Points on a hilly landscape, in no order, each with its height.
A ball rolls from a point to the lowest of its 2 nearest points, and stops where none of them is lower. Distance is the straight distance between rows; heights are no part of it.
tizo: [111  91 105 107 124 131 181 169 152 150 110 110 149 133  98 168 138 150
 136 118 187]  h=28.2
dud: [121 137 101 121 137  80 104 145 151  94 148  91 126 132 149 115 127 194
  81 154  92]  h=35.0
rola: [116 108 169 155 130  98 161 110 131 121  62 117 198 150 128 127 143 108
 135 143 124]  h=40.4
bamuv: [102 122 104 137 142 143 100 168 128 103 166 124  84 143 122 170 184 113
 136 137 161]  h=38.8
Geru: [ 95  73 118  83  59 139 138  94 124 116  88  51 131 150 105 156 104 135
 109 161 175]  h=64.5
pino: [141  84 105 104 138 120 157 114 162 108 102  91 117 172 151 122 108 131
 144 169 156]  h=17.3
gano: [141 166 123 131  99 150 156 160 154 122 119 152 115  92 113  82  97 160
 111 139  85]  h=26.8
luva: [151 152 115 127 131 147 101  66  93 174 114 123  99 111 134 153 111 117
  97 157 144]  h=10.3
zutu: [107  84 131 173 166 165  92 133 117 106 133 143 104 158  62 143 157 151
 137  56  94]  h=33.0
zile: [155 107 108  89 107 102 118 117 171  69 163 132 121  87 152 119 105 143
 118 172 172]  h=40.9
sapi: [119 101 159 114  89 105 190  89 128 165 124  75 120 150 139 136 143 151
 142 135 185]  h=30.6
Kipi: [144 199  96  99 122 109 149 123 159 151 149 153 116  91 156  97 156 137
 111 155 164]  h=50.8
nul: [129 125 141 147 177 125  74 114  85 122 153 160 125 118 122 160  93  71
 172 100 132]  h=17.9
Mava: [139 113  97 117 209 126 106 169 160 114 129 149 151 121 142 138  80 118
 141 149  99]  h=16.9
mik: [133 108  95 103 139 147 130 181 174 111 131 110 127 171 177 123 158 144
 113 157  97]  h=33.1
Mozit: [150 102 156 142 133 178 160 130 115 160 130 110 132 149 125 134 127 129
 153 116 136]  h=20.8
Tinu: [100 116 162 174 152 161  94  71  83 131  96 107 131 145 130 161 154  88
 133 129 121]  h=56.7
Pumad: [ 96  83 130  67  96 147 143  76 116 143 109  55 118 120 135 144  95 100
 155 164 179]  h=63.1
zulun: [136 100 140 169 145 117 136 133 140 145  71 148 173 171 120 149 173 118
 114 104 111]  h=41.3
nug: [158  81 166 125 111  92 120  60 116 147 110  83 174 165 123 145 110  85
 131 141 142]  h=25.7
Mipe: [120 182  57 105 115 138 113 143 126 130 140 144 103  74 118 130 136 147
  66 126 131]  h=52.0
ser: [103 102 127 147 128 128 118  97  64 135 104  92 180 162 103 125 121 155
 122 105 104]  h=15.2
fuv: [111 145 170 168  99  69 148  60 128 115  90 115 168 149 124 110 157 125
 133 126 142]  h=36.8
pazi: [131 127 132 105 141 162 200 116  99 199 144 104 139 133 129 126 130 148
 156  91 167]  h=25.2
roz: [109 167 103 107 100 123 101 121 131 110 148 156 112  68 121  97  86 180
  71 120 137]  h=52.7
nuko: [161 207  84 127 127 107 128 132 142 160 133 151 133  81 111 137 158 113
  73 141 158]  h=51.3
benav: [128 158 108  81 108 122  93 116 181  65 163 107  92 111 145 111 130 123
 148 185 159]  h=43.4
gumig: [164 150 110 141 174 148 152 144 186 189 149 187 105  73 145 122 147  98
  83  92 113]  h=32.2
sif: [201 146 135 108 127 136 159 151 154 125 157 176 164  81 157 100 109 143
 108 102  98]  h=24.2
sog: [ 99 104  97  82  96 109 153 151 163 128 128  87 111 138 132 152 105 147
 132 152 155]  h=23.5
bika: [179 130 105 116 143 117 123 147 164 114 181 149 146 104 155 116 144 156
 118  99  47]  h=28.0
nali: [159 198 125 127 153 136 158 177 155 167 165 159  74  87 112  62  97 130
  88  88 123]  h=22.8
gotu: [160 114 142 102 118 127 138 101 117 159 151 123  98 164 188 136 167 130
 150 157 145]  h=19.9
fepav: [114 128 143 179 131 150  94  65  63 107  65 119 177 132 107 106 127  83
 107 128 131]  h=58.4
ven: [162 130 139 136 153 112 134 158 112  92 152 178 144 119 111 124 146 102
 157 102 179]  h=38.7
Rufu: [132 170 142 166 134 138 162 149 161 112 175 169  95 123  91 112 173 172
 134  97 113]  h=28.4
gezi: [168 147 120 110 150 171 112 150 106 116 179 141  80 117 127 117  97 150
 162 120  76]  h=26.3
sut: [162 178 102  98 148 123 143 172 165 145 158 176 125  59 127  95  79 117
 116 103 118]  h=20.9
sason: [ 34 123 171 186 146 144 132 120 100 130 114 137 137 109  90 131 154 120
 156 106 111]  h=52.4
Vadof: [109 143 149 140 147 137  68 133 120 123 163 174 106  88 133 175 133  93
 165 109  94]  h=26.6
voda: [ 86 106  75  67 121 103  99 162 110 117  99 103 148 159 151 169  92  97
 138 164 112]  h=28.6
govus: [117  89 130 154 112 100  90 137 100 136 124  94 154 183  88 180 126 158
 112 113  96]  h=21.0
sas: [113 104 131 127  78 116 171 142 152 138  77 103 165 134  79 130 127 117
 147 138 181]  h=32.1
masi: [163  92 117 144 138 124 138  96 110 195 137  99 110 174 171 169 195 133
 120 118 135]  h=24.5
Fubot: [164 112 146 166 135 153 168 152 174 154 153 157 114 111 103 112 148 172
 110  83 131]  h=26.5
kivel: [134 108 147 140 145 103 177 115 139 103 127 147 164 105 123 123 130 106
 155 118 176]  h=40.6
sosuk: [ 92 146 127 166 152 138 104 171 130  62 123 163 115 126 125 112 158 148
 148  98  94]  h=25.5
Lubu: [ 59  65 159 104  70  93 141  87 140 133  95  48 157 157  98 126  96 119
 121 149 161]  h=65.6
moma: [109  82 122 102 114 165 133  66  96 115  94  89 147 113 113 129  89  66
 157 135 186]  h=61.5
lugus: [ 71 116 179 170 114 107 109 107 129 112 130 125 121 145 128 157 118 154
 140 151  76]  h=42.8
lago: [ 87 122 161 175 138 156  97 102 105 136 115 147 103 127 109 171 182 121
 132 105  81]  h=54.8
vek: [135 156 156 154 164 175 180 108 107 221 133 124  96 105  90  92 133 111
 118  53 147]  h=28.8
pidem: [179 185 119 149 162 144  94 101  97 177 149 128  92 140 127 135 110 104
 155 162 131]  h=16.7
nufu: [105  79  97  84  94  81 117 156 111  84 119 137 162 160 162 146 109 164
 100 122 134]  h=34.4
fup: [152 117 148 124 111  93 113  72 115 166 143 101 120 129 135 150  82 110
 138 164 133]  h=18.4
Lema: [127 110 132 104  95  91 121 161 137  95 144 141 150 110 137 127 104 151
 129 116 116]  h=37.5
Sevag: [131 123 133  87 100 110 178  93  88 212 142  68 159 135 146 148 133 145
 133 115 163]  h=27.8
lavo: [136 165 127 107 183  94 109 161 210  91 175 111 130  88 132  70  98 144
 164 165 110]  h=19.3
Tolog: [137 129 114 105 127 122  99 136  86 119 101 169 168 147 137 166 163  85
 139 119 143]  h=31.5
Deveb: [153 157 164 158  75 113 141 158 137 108 126 141 136 157 116 158 163 122
 147 154 104]  h=48.5
kap: [110 138 136 124 167 141 109 116  90  94 125 158 130 141 167 125 149 154
 145 114  93]  h=17.0
Zel: [124 201 119 119 201 107  90 170 173 112 186 118 119  67 146  79 123 132
 134 141  60]  h=14.2
tiv: [115 152 113  99 127 115 103 142 148  81 150  98  78 164 157 134 143 107
 192 196 153]  h=44.1
zozi: [138 108 100 132 129  99 119 160 187 133 161 116 145 139 135 143 125 188
 106 138  55]  h=32.0
disuz: [101 139  86 124 163  77 106 139 112 124 131 131 130 118 115 124 102 194
  92 111 102]  h=36.9
riz: [121 113 156 127 123 166 119  48  92 106  62  89 176 129 101  91  86  79
 129 136 134]  h=59.8
gitu: [159 135 126 153 179 143 170 130 135 190 133 172 108  94 118 102 126  95
 110  75 163]  h=30.4
dozi: [107 131  64  90 185 116  89 179 116 137 101 117 137 131 144 150 107 138
 129 150  93]  h=23.2
Domo: [135 173 137  77 100 108 123 106 143 118 134 142 125  75 135 112  84 109
 132 158 126]  h=48.7
Bazod: [ 99 131 108 123 132 104  98 144 110 129 142  96  84 167 130 177 152 123
 157 175 147]  h=41.1
danib: [129 125 107 117 202 144  92 128 118 148 120 143 130 118 132 129  72  77
 162 142 131]  h=8.3
Viban: [144 121  92 167 162 150 127 158 167 109  97 133 112 178 137 123 160 151
  91 128 104]  h=36.2
teseb: [118  77 113 166 141 141 106 150 119 110 146 140 107 132 109 165 154 151
 133  94 144]  h=36.0
Nebi: [163 192 145 124 124 148 106 125 106 100 153 170  97  83 161  88 103 148
 146 128  91]  h=30.2
Sef: [ 96 141 153 172 152  69 118 114 140 124 147 124 125 133 111 141 105 190
 127 123  83]  h=39.1
napo: [149  95 144 161 141 136 143 138 152 103  78 139 160 186 139 123 139 155
  96 131  76]  h=38.6
sagu: [157 157 104 151 132 143 174 164 183 179 153 149  88 104  93  93 102 173
  99 117 115]  h=24.1
gupep: [147 189 126 128 158 154 102 164 125 128 160 127  82 130 130 123 108 106
 183 156 122]  h=22.0
Rugu: [151 102 114 143 126 101 101 138 122 150  97 119 154 173 130 185 115 113
 119 167  97]  h=26.4
Beso: [131  83 134 141  69  87 134 125 150 129  77  80 166 174  98 153 133  68
 127 174 180]  h=36.5
rer: [136 113 101 121 142 149 122 180 112  94 129 187 150 105 126 147 167  76
 141  99 154]  h=35.9
bened: [164 171 103 120 190 121  95 172 182 136 164 153 113  60 146  78  89 139
  87 120  87]  h=18.2
lezir: [152 118 108 150 175 153 116 125 142 173 119 161 133 106 150 148 132 115
 105 106  94]  h=34.5
Gutad: [172 124 107 167 137 140  78 113 125 144 101 158 136 140 104 172 130 105
 105 128  81]  h=30.9
makib: [169 195 166 140  89 172 163 144 122 128 156 180  98  77 121  70 124 135
 121 115 110]  h=29.8
sebu: [159 190 108  64 112  92 144  89 162 101 148 144 128 101 176  80 118 127
 127 169 122]  h=50.0
Bita: [ 79 175 147 172 121 140 158 152 128  97 122 168 114 119  90 105 167 153
 135 119 139]  h=30.3
Mesog: [119 118 159 140  86 106 169  45 144 125 143  80 104 159 114 116 109 157
 151 146 190]  h=33.5
meb: [104  58 116  73  86 130 123 113 100  97 101  95 140 191 208 123 151 128
 125 158 132]  h=24.3
giv: [ 84 141 152 156  95 116 165 109 148  98 112 123 125 143 103 105 154 153
 129 144 143]  h=33.2
fasu: [118 119 144 179 152 197 122 157  71 147 110 157 119 101  69  77 130  86
 106  27 160]  h=28.9
Ruru: [ 81 101  91  82  79  64 104 149 106 133 103  99 167 179 148 152 121 118
 120 146 149]  h=31.9
Koz: [108  94 121  97  79 131 110  90 113  90  76 105 129 185 161 115 133 129
 106 201 151]  h=18.0
rebe: [147 161 159 158 147 198 136 136  70 174 110 166 103  75 119  56 124  81
  90  60 158]  h=26.7
rizus: [125 120 169 131 101 140 195  94 142 101 113 147 159 112 121  91  80 116
 139 122 138]  h=42.9
kekez: [108 145 156 157 161 159  97 119  94 158 134 201 107  63 129 155 162  75
 127  65 100]  h=33.8
rogap: [112 116 113 123 161 110 101 111  57 108 112 107 152 167 163 120 116 177
 130  95  84]  h=9.0
puge: [101 110 125 172 176 186 112 145  85 137 125 120 112 125  55 121 125 129
 120  54 144]  h=30.8
sed: [112  97 106 134 121 147 130  96 128 108  99  94 112 173 152 110 135 173
  94 171 174]  h=10.0
Vud: [106 136 113 102  61 110 103 180 154  77 172 105 127 108 125 153 115 157
 117 149 106]  h=40.8
lirov: [129 134 177  90  65 132 150  85 160 104 116 151 159  87  94 110  66 113
 150 144 121]  h=45.6
rapo: [ 98 122 142  96  59 128 123 178 139  89 156 118 109 138 143 178 146 119
 162 164 128]  h=44.0
Gato: [159 116 121 114 137 119  94 119  86 152 120 137 146 169 152 180 196 132
 117 119 125]  h=27.7
tofeb: [144  99 160 112  62 106 137 143 119  92 140 128 137 156 157 146 171 126
 175 150 126]  h=46.6
Nera: [163 181 151 145 147 167 144 169 119 173 152 172  54  74 111  63 106  64
  80  73 159]  h=24.4
zusu: [173 138 139 123 138 133 163 144 144 163 158 138 126 147 165 137 162 145
 152 121 111]  h=13.5
vopev: [ 60  92 192 167 111 124 143 103 135 129 112 116 126  96  95 136  99 143
 159 122 101]  h=48.1
nivu: [132  67 117  68  95 130 134 177 131  99 129  93 135 191 227 123 158 150
 122 160 106]  h=28.7
doti: [112 164 116 128 129 157 184 122  99 177 131 126 123 115 103 117 152 138
 115  68 182]  h=27.1
fekob: [159 103 161 161  84 114 123  76 106 120  92  63 168 179  87 137 135  69
 151 161 172]  h=31.8

Two balls start at each pair of points below. Name the first point that both come to, or write -.
tiv and Lema => -
Geru and giv => sut
lugus and Bita => sut

Where does a ball stop that starts at each point below?
Mipe => zusu
sason => Zel
Lubu => Zel
